Each scene shows the same named points in several views. A view is turned or mirrored, and shifted as a whole, has a little noise and may leave points out.

Scene 1
View 1
Z_209: 0.37 -2.23 1.41 1.46 -2.85 -2.27 -2.40 -1.05 -2.76 -0.11 -0.10 1.00 -1.39 2.22 -0.41 3.25 0.24 -0.23 1.58 -0.93 1.70 0.59 1.69 -0.40 -2.31 0.15 3.23
Z_870: 0.59 0.72 -0.31 0.04 0.44 0.54 -0.05 2.11 -1.83 -1.54 0.43 -1.33 -1.31 -0.94 -1.54 -2.19 -0.85 0.06 -1.28 3.00 0.84 0.14 0.37 0.34 -0.45 -3.24 1.00
Z_345: -0.04 -0.04 1.85 0.58 -2.20 1.22 -2.10 -0.57 -2.32 -1.58 0.92 -0.51 -2.63 1.08 -0.67 2.23 0.67 1.44 0.25 -1.54 0.93 -0.76 0.43 1.17 -0.33 -2.13 3.28
Z_498: 0.52 -1.76 0.51 1.03 -1.56 -2.16 -1.38 0.23 -2.48 -0.23 -0.11 0.16 -1.04 0.96 -0.94 1.11 -0.43 -0.47 0.60 1.05 1.48 0.78 1.52 -0.64 -1.94 -1.06 2.45
Z_580: 0.43 -1.19 1.31 1.21 -2.17 -0.72 -2.18 -0.53 -2.48 -0.72 0.24 0.41 -1.77 1.62 -0.52 2.30 0.35 0.39 0.76 -0.78 1.36 0.05 1.12 0.14 -1.56 -0.73 2.75
Z_92: 0.74 -0.34 1.78 2.02 -2.56 0.66 -3.84 -0.69 -2.00 -1.87 -0.74 1.72 -1.71 3.14 0.50 3.54 1.08 1.26 1.03 -2.67 0.85 -0.04 0.65 1.50 -1.81 1.26 1.85
Z_744: 0.99 -0.30 0.97 1.89 -1.89 0.11 -3.16 0.05 -1.96 -1.66 -0.91 1.58 -1.27 2.54 0.21 2.38 0.57 0.67 0.73 -1.37 0.89 0.27 0.69 1.07 -1.90 1.06 1.31
Z_602: 0.22 0.34 0.73 0.18 -0.72 0.68 -0.80 0.97 -2.13 -1.39 0.80 -1.16 -1.90 -0.22 -1.35 -0.29 -0.20 0.66 -0.54 1.18 0.87 -0.26 0.45 0.63 -0.31 -3.09 2.13
Z_413: 0.77 0.48 0.59 0.91 -0.82 0.97 -1.79 0.97 -1.85 -1.78 -0.23 0.04 -1.50 0.93 -0.67 0.33 0.07 0.66 -0.24 0.38 0.76 -0.03 0.36 1.03 -0.96 -1.19 1.28
Z_59: -0.02 -1.00 1.36 0.66 -1.92 -0.65 -1.44 -0.25 -2.54 -0.66 0.66 -0.48 -1.98 0.85 -0.91 1.76 0.12 0.42 0.57 -0.19 1.31 -0.10 1.01 -0.02 -1.05 -2.08 3.24
Z_260: 0.97 0.18 0.52 1.48 -1.21 0.30 -2.38 0.72 -1.86 -1.71 -0.71 1.00 -1.11 1.87 -0.18 1.00 0.24 0.55 0.10 -0.03 0.86 0.38 0.65 0.85 -1.65 0.18 0.96
Z_325: 1.76 0.55 -0.57 1.99 -0.05 0.11 -2.43 1.98 -1.40 -1.89 -1.80 1.82 -0.12 1.91 0.03 -0.48 -0.23 -0.03 -0.27 1.49 0.55 1.14 0.56 0.92 -2.25 1.46 -0.97
Z_135: 0.06 -0.16 0.34 -0.41 -0.24 -0.22 0.32 1.14 -2.30 -0.79 1.26 -1.93 -1.84 -1.12 -1.97 -1.31 -0.74 0.10 -0.78 2.49 1.19 -0.03 0.68 -0.26 -0.25 -4.26 2.66
Z_383: 1.31 -1.27 -0.34 1.85 -0.73 -2.26 -1.73 1.11 -1.99 -0.67 -1.36 1.59 -0.09 1.71 -0.31 0.38 -0.65 -0.92 0.56 1.75 1.38 1.51 1.46 -0.34 -2.99 1.11 0.53
Z_837: -0.01 -0.40 1.75 0.64 -2.25 0.60 -2.04 -0.63 -2.40 -1.34 0.76 -0.36 -2.37 1.16 -0.65 2.38 0.65 1.10 0.46 -1.40 1.09 -0.52 0.70 0.85 -0.66 -1.77 3.29
Z_684: 0.57 -1.23 0.74 1.23 -1.69 -1.43 -1.74 0.22 -2.37 -0.61 -0.33 0.66 -1.09 1.41 -0.61 1.48 -0.05 -0.18 0.61 0.38 1.33 0.61 1.28 -0.14 -2.07 -0.34 2.13
Z_355: 1.25 0.60 0.21 1.75 -0.77 0.86 -2.58 1.15 -1.64 -2.11 -1.17 1.21 -0.90 1.91 0.00 0.46 0.23 0.58 -0.08 0.28 0.58 0.43 0.46 1.30 -1.74 0.65 0.12
Z_251: -0.07 -0.76 0.50 -0.17 -0.73 -0.92 -0.12 0.72 -2.44 -0.61 1.11 -1.50 -1.83 -0.57 -1.71 -0.35 -0.61 -0.07 -0.24 1.96 1.47 -0.01 0.97 -0.42 -0.72 -3.49 2.92
Z_410: 1.15 -1.13 -0.07 1.73 -0.96 -1.89 -2.05 0.86 -2.11 -0.72 -1.25 1.60 -0.27 1.98 -0.25 0.76 -0.35 -0.62 0.64 1.16 1.25 1.32 1.55 -0.23 -2.87 1.07 0.87
Z_418: -0.01 0.27 1.21 0.15 -1.35 1.36 -1.32 0.32 -2.16 -1.71 0.96 -1.07 -2.33 0.14 -1.06 0.72 0.27 1.26 -0.31 -0.12 0.89 -0.70 0.21 1.01 0.03 -2.93 2.71
Z_860: 0.43 1.56 0.79 0.33 -0.47 2.54 -1.42 1.19 -1.68 -2.46 0.59 -1.03 -2.11 0.23 -0.97 -0.42 0.23 1.40 -1.07 0.36 0.48 -0.67 -0.30 1.64 0.12 -2.64 1.44
View 2
Z_383: 1.72 -0.48 2.84 -1.07 0.16 -1.14 -1.81 0.75 2.75 -0.04 0.98 1.31 0.14 -0.20 1.96 0.28 0.22 0.46 -1.42 -0.32 0.92 0.46 2.08 3.95 1.41 -0.55 2.16
Z_413: 0.77 1.14 1.27 -1.68 -0.24 -0.83 -1.28 0.87 -1.04 0.00 1.50 1.46 0.19 -2.02 0.98 -0.22 1.86 0.40 -0.39 -0.05 0.60 -0.66 -1.41 2.71 2.20 -0.57 1.22
Z_684: 0.75 0.46 0.90 -0.52 -0.36 -0.50 -1.89 0.56 1.43 0.32 0.48 1.14 0.34 -0.77 1.16 0.28 0.62 -0.22 -1.45 1.02 0.41 -0.56 0.90 2.86 2.16 -0.22 0.68
Z_744: 0.21 1.04 0.10 -1.06 -0.75 -0.60 -3.14 0.80 -0.04 -0.32 -0.46 3.26 1.38 -1.56 1.11 -0.65 -0.24 0.71 -1.55 -0.76 -0.26 -0.03 0.30 3.50 2.27 0.37 1.71
Z_870: 1.93 0.67 3.39 -2.03 0.41 -1.21 0.89 0.93 -0.73 0.41 3.84 -0.79 -1.35 -1.90 1.07 0.36 3.76 -0.15 0.77 1.07 1.81 -1.20 -2.05 2.11 1.85 -1.74 0.81
Z_837: -0.34 1.80 -0.93 -0.35 -0.82 -0.24 -1.93 0.22 -1.11 0.40 0.12 1.71 0.87 -1.99 0.33 -0.16 1.18 -0.54 -1.22 1.61 -0.26 -1.45 -1.14 1.82 2.91 0.07 -0.47
Z_135: 1.42 0.98 2.12 -1.10 0.22 -0.58 0.92 0.42 -0.36 0.93 3.43 -1.49 -1.29 -1.54 0.75 0.73 3.67 -1.07 0.25 2.74 1.62 -1.81 -1.66 1.33 2.25 -1.56 -0.58
Z_325: 1.73 -0.15 3.28 -2.14 0.15 -1.43 -1.79 1.42 0.64 -0.68 1.67 2.26 0.27 -1.21 2.05 -0.56 0.72 1.51 -0.43 -2.29 0.95 0.68 0.27 4.44 1.27 -0.69 3.50
Z_209: -0.02 0.76 -0.68 0.27 -0.68 -0.04 -2.98 0.05 2.05 0.49 -1.06 1.90 1.13 -0.44 0.89 0.35 -0.49 -0.75 -2.43 1.69 -0.35 -0.48 1.90 2.65 2.38 0.47 -0.04
Z_92: -0.61 1.48 -1.21 -0.75 -1.09 -0.50 -3.74 0.55 -0.68 -0.37 -1.54 3.99 1.97 -1.87 0.79 -0.72 -0.69 0.60 -1.89 -0.88 -0.95 -0.16 -0.05 3.33 2.55 0.82 1.49
Z_860: 0.64 1.56 1.21 -1.76 -0.30 -0.83 -0.41 0.90 -2.27 0.12 2.38 0.89 -0.21 -2.68 0.70 -0.31 2.95 0.20 0.28 0.54 0.82 -1.35 -2.87 2.13 2.37 -1.05 0.65
Z_418: 0.14 1.83 0.14 -1.06 -0.52 -0.52 -0.80 0.53 -2.00 0.43 1.65 0.80 0.03 -2.51 0.41 -0.03 2.60 -0.46 -0.24 1.55 0.37 -1.70 -2.40 1.58 2.71 -0.64 -0.17
Z_345: -0.50 2.10 -1.10 -0.61 -0.90 -0.26 -1.71 0.31 -1.63 0.34 0.30 1.73 0.88 -2.47 0.20 -0.23 1.58 -0.38 -1.04 1.44 -0.21 -1.43 -1.76 1.76 3.01 -0.05 -0.39
Z_59: 0.19 1.30 -0.04 -0.29 -0.58 -0.22 -1.38 0.20 0.17 0.60 0.68 0.76 0.25 -1.36 0.55 0.32 1.36 -0.93 -1.21 2.06 0.16 -1.30 -0.21 1.83 2.62 -0.26 -0.51
Z_251: 1.11 0.82 1.71 -0.78 0.08 -0.54 0.21 0.29 0.35 0.88 2.63 -0.98 -0.84 -1.24 0.67 0.75 2.84 -1.18 -0.29 2.80 1.23 -1.59 -0.89 1.49 2.16 -1.17 -0.68
Z_410: 1.37 -0.23 2.26 -1.12 -0.02 -0.94 -2.16 0.68 2.31 0.02 0.65 1.62 0.31 -0.36 1.85 0.15 0.14 0.36 -1.46 -0.33 0.73 0.34 1.80 3.86 1.58 -0.32 1.93
Z_602: 0.91 1.29 1.44 -1.33 -0.19 -0.71 -0.17 0.59 -1.07 0.44 2.43 0.07 -0.52 -2.00 0.73 0.20 2.88 -0.43 -0.04 1.46 0.97 -1.41 -1.92 1.72 2.40 -1.05 0.10
Z_498: 0.86 0.46 1.22 -0.48 -0.24 -0.62 -1.45 0.35 1.46 0.55 0.89 0.56 0.13 -0.83 1.05 0.44 0.99 -0.61 -1.20 1.52 0.61 -0.60 0.79 2.62 2.18 -0.48 0.39
Z_355: 0.97 0.65 1.74 -1.82 -0.36 -1.11 -2.10 1.14 -0.60 -0.49 0.99 2.51 0.54 -1.79 1.40 -0.70 0.93 1.12 -0.62 -1.55 0.45 0.22 -0.62 3.71 1.71 -0.35 2.47
Z_260: 0.66 0.79 1.28 -1.36 -0.29 -0.87 -2.07 0.94 -0.16 -0.16 0.67 2.19 0.69 -1.60 1.31 -0.40 0.75 0.69 -0.98 -0.70 0.36 -0.08 -0.33 3.31 1.99 -0.29 1.86
View 3
Z_355: 2.82 0.03 -0.22 -1.00 -0.74 0.55 -0.09 1.73 2.35 -0.22 2.36 0.81 2.22 1.23 1.10 -0.43 0.58 1.56 1.31 -0.24 0.30 0.85 0.82 2.70 0.41 -0.45 0.22
Z_860: 0.97 0.08 0.50 -0.32 0.36 -0.11 -0.52 0.22 1.31 0.36 2.12 0.08 0.08 1.53 -1.56 1.25 -0.59 1.64 -0.61 -0.84 1.82 0.19 1.19 1.53 2.47 -0.17 -0.19
Z_92: 3.04 0.40 -0.39 -3.29 -1.84 -0.46 0.82 3.25 1.28 0.40 2.08 1.70 2.46 -1.18 -0.41 -0.95 4.26 1.17 2.08 0.75 1.52 1.83 0.56 2.74 0.60 -0.74 -0.05
Z_59: 2.38 2.26 -0.06 -1.27 -0.66 0.62 1.23 1.48 0.61 0.51 1.11 0.68 -1.87 -0.63 -2.15 -1.10 1.05 1.31 1.36 0.47 0.20 0.81 1.10 0.76 1.08 -0.71 0.27
Z_325: 3.41 -0.17 -0.35 -0.30 -0.63 1.24 0.00 1.68 3.19 -0.54 2.55 0.48 2.69 1.99 2.76 -1.06 -0.75 1.64 1.62 -0.37 -1.03 0.82 0.84 3.10 -0.38 -0.37 0.56
Z_345: 1.67 1.20 0.14 -1.96 -0.60 -0.32 0.51 1.47 0.33 0.76 1.56 0.96 -0.75 -0.59 -2.78 0.17 2.18 1.28 0.62 0.28 2.02 1.02 0.94 1.22 2.06 -0.51 -0.11
Z_870: 1.59 0.96 0.29 1.05 0.73 1.29 -0.11 -0.22 1.71 -0.07 1.87 -0.33 -1.36 2.26 -0.67 0.14 -2.86 1.76 -0.10 -0.95 -0.44 -0.28 1.48 0.96 1.61 -0.33 0.32
Z_251: 1.80 2.43 0.10 0.43 0.20 1.27 0.97 0.28 0.75 0.27 1.17 -0.11 -3.48 0.68 -2.11 -0.70 -1.78 1.64 0.68 -0.19 -0.53 -0.05 1.43 0.31 1.37 -0.43 0.38
Z_413: 2.16 0.55 0.06 -0.76 -0.28 0.39 0.09 1.14 1.58 0.14 2.04 0.51 0.40 1.03 -0.45 -0.15 0.05 1.56 0.60 -0.26 0.58 0.57 1.11 1.92 1.23 -0.36 0.08
Z_260: 2.86 0.56 -0.30 -1.20 -0.86 0.62 0.39 1.85 1.93 -0.03 1.97 0.88 1.43 0.56 0.53 -0.81 0.84 1.45 1.46 0.00 0.20 1.07 0.88 2.36 0.53 -0.52 0.28
Z_383: 4.10 1.62 -0.81 -0.47 -1.11 1.87 1.15 2.13 2.39 -0.49 1.80 0.80 0.61 0.70 2.08 -2.70 -0.49 1.40 2.69 0.35 -2.24 0.95 0.93 2.28 -1.22 -0.60 0.88
Z_498: 2.94 2.25 -0.30 -0.74 -0.89 1.29 1.30 1.72 1.13 0.08 1.35 0.62 -1.40 -0.11 -0.73 -1.79 0.20 1.48 1.92 0.37 -0.90 0.74 1.01 1.22 0.37 -0.69 0.48
Z_209: 3.69 2.61 -0.64 -2.34 -1.73 0.84 2.03 2.92 0.72 0.32 1.17 1.41 -0.96 -1.72 -0.97 -2.64 2.88 1.14 2.86 1.25 -0.60 1.52 0.87 1.43 -0.26 -0.90 0.57
Z_580: 2.89 1.93 -0.31 -1.93 -1.21 0.52 1.32 2.20 0.86 0.33 1.42 1.05 -0.72 -0.91 -1.38 -1.38 1.92 1.23 1.82 0.67 0.26 1.24 0.98 1.43 0.64 -0.76 0.29
Z_744: 3.24 0.66 -0.36 -2.30 -1.45 0.14 0.70 2.70 1.71 0.23 2.01 1.31 1.97 -0.28 0.40 -1.14 2.63 1.24 2.03 0.53 0.54 1.46 0.62 2.62 0.36 -0.67 0.17
Z_135: 1.31 2.29 0.34 1.05 0.69 1.36 0.56 -0.34 0.71 0.22 1.20 -0.38 -3.63 1.41 -2.17 -0.14 -2.68 1.81 -0.02 -0.52 -0.33 -0.40 1.54 0.22 1.80 -0.37 0.27
Z_684: 3.22 1.97 -0.43 -1.10 -1.10 1.10 1.29 2.02 1.29 0.08 1.38 0.93 -0.57 -0.22 -0.39 -1.90 0.82 1.40 1.98 0.70 -0.60 1.02 0.93 1.57 0.08 -0.62 0.50
Z_837: 1.98 1.60 0.12 -2.10 -0.75 -0.18 0.79 1.81 0.39 0.76 1.39 1.01 -0.89 -0.82 -2.48 -0.32 2.16 1.30 0.93 0.40 1.47 1.01 1.03 1.20 1.61 -0.59 -0.03
View 4
Z_744: 0.28 -1.04 0.12 -0.83 1.71 -1.62 0.14 1.27 -2.59 -0.64 -1.04 1.73 -0.07 2.77 0.33 1.16 0.19 -1.53 0.47 -1.81 0.15 -2.87 -0.19 -2.13 0.62 -0.38 -1.09
Z_209: -0.06 -1.70 -0.36 -1.05 0.20 -0.92 -0.18 2.19 -1.21 0.36 -0.65 -0.23 1.09 2.89 1.09 2.13 2.20 -0.80 0.55 0.20 -0.33 -2.70 -1.52 -1.95 -0.84 0.46 -0.80
Z_580: -0.05 -0.82 0.11 -0.85 0.69 -0.30 0.23 1.86 -1.30 0.30 -0.46 0.18 0.42 1.79 0.95 1.23 0.63 -0.27 -0.30 -0.24 -0.44 -2.27 -0.57 -1.83 -0.16 -0.09 -1.16
Z_410: 0.12 -1.05 -1.00 -1.58 2.09 -0.84 1.13 1.28 -1.66 -2.38 -1.54 -1.22 -0.01 2.64 -0.52 1.46 -0.03 -1.08 0.78 -0.36 0.41 -3.35 -0.72 -1.79 -0.78 -1.74 -2.74
Z_418: -0.28 0.82 0.91 -0.25 1.38 1.33 0.73 1.48 -0.88 0.87 0.08 0.34 -0.59 -0.45 1.01 -0.39 -1.92 0.93 -1.61 -0.60 -0.84 -1.60 0.60 -1.53 0.81 -0.75 -1.82
Z_860: -0.15 1.36 0.91 -0.26 2.45 1.21 1.16 0.75 -1.42 -0.16 -0.37 0.79 -1.41 -0.80 0.28 -0.94 -3.37 0.79 -1.62 -1.47 -0.41 -1.77 1.42 -1.54 1.43 -1.59 -2.39
Z_870: -0.18 1.41 -0.30 -1.03 2.74 2.12 2.31 0.89 -0.40 -1.82 -0.79 -2.36 -1.08 -1.11 -0.43 -0.67 -3.59 1.31 -1.33 0.16 -0.26 -2.07 0.88 -1.30 -0.05 -3.00 -4.06
Z_135: -0.41 1.16 -0.19 -0.93 1.60 2.75 1.98 1.54 0.50 -0.50 -0.25 -2.87 -0.44 -1.40 0.30 -0.18 -2.47 1.89 -1.69 1.14 -0.79 -1.81 0.21 -1.26 -0.64 -2.20 -3.52
Z_413: 0.05 0.36 0.19 -0.63 2.07 0.22 0.87 1.08 -1.72 -0.73 -0.85 0.35 -0.80 0.68 0.10 0.02 -1.84 -0.05 -0.60 -1.19 -0.08 -2.36 0.52 -1.72 0.69 -1.48 -2.24
Z_684: -0.01 -0.91 -0.35 -1.12 1.27 -0.23 0.69 1.55 -1.25 -0.79 -0.85 -0.74 0.28 1.90 0.33 1.40 0.29 -0.50 0.14 -0.08 -0.14 -2.63 -0.74 -1.74 -0.55 -0.88 -1.88
Z_260: 0.22 -0.65 -0.18 -0.92 2.19 -1.25 0.68 1.03 -2.39 -1.37 -1.24 1.00 -0.42 2.22 0.00 0.83 -0.59 -1.18 0.38 -1.66 0.37 -2.84 0.08 -1.95 0.52 -1.13 -1.77
Z_355: 0.34 -0.27 -0.09 -0.99 2.77 -1.13 0.93 0.82 -2.72 -1.93 -1.41 1.09 -0.86 1.89 -0.37 0.41 -1.51 -1.20 0.21 -2.01 0.52 -2.85 0.48 -1.99 0.79 -1.73 -2.22
Z_602: -0.19 0.83 0.33 -0.72 1.72 1.64 1.38 1.26 -0.47 -0.23 -0.35 -0.92 -0.69 -0.59 0.43 -0.29 -2.30 1.04 -1.46 -0.12 -0.66 -1.81 0.63 -1.45 0.21 -1.69 -2.60
Z_59: -0.27 -0.28 0.18 -0.69 0.66 0.76 0.44 1.89 -0.57 0.64 -0.05 -0.68 0.28 0.82 1.04 0.81 0.08 0.51 -0.83 0.29 -0.75 -1.94 -0.40 -1.64 -0.26 -0.30 -1.53

Which points are out of place in each view (at most two, in the order of its rows)? Write - if all are in place.
view 1 -> Z_498
view 2 -> Z_860
view 3 -> Z_870
view 4 -> Z_410, Z_260
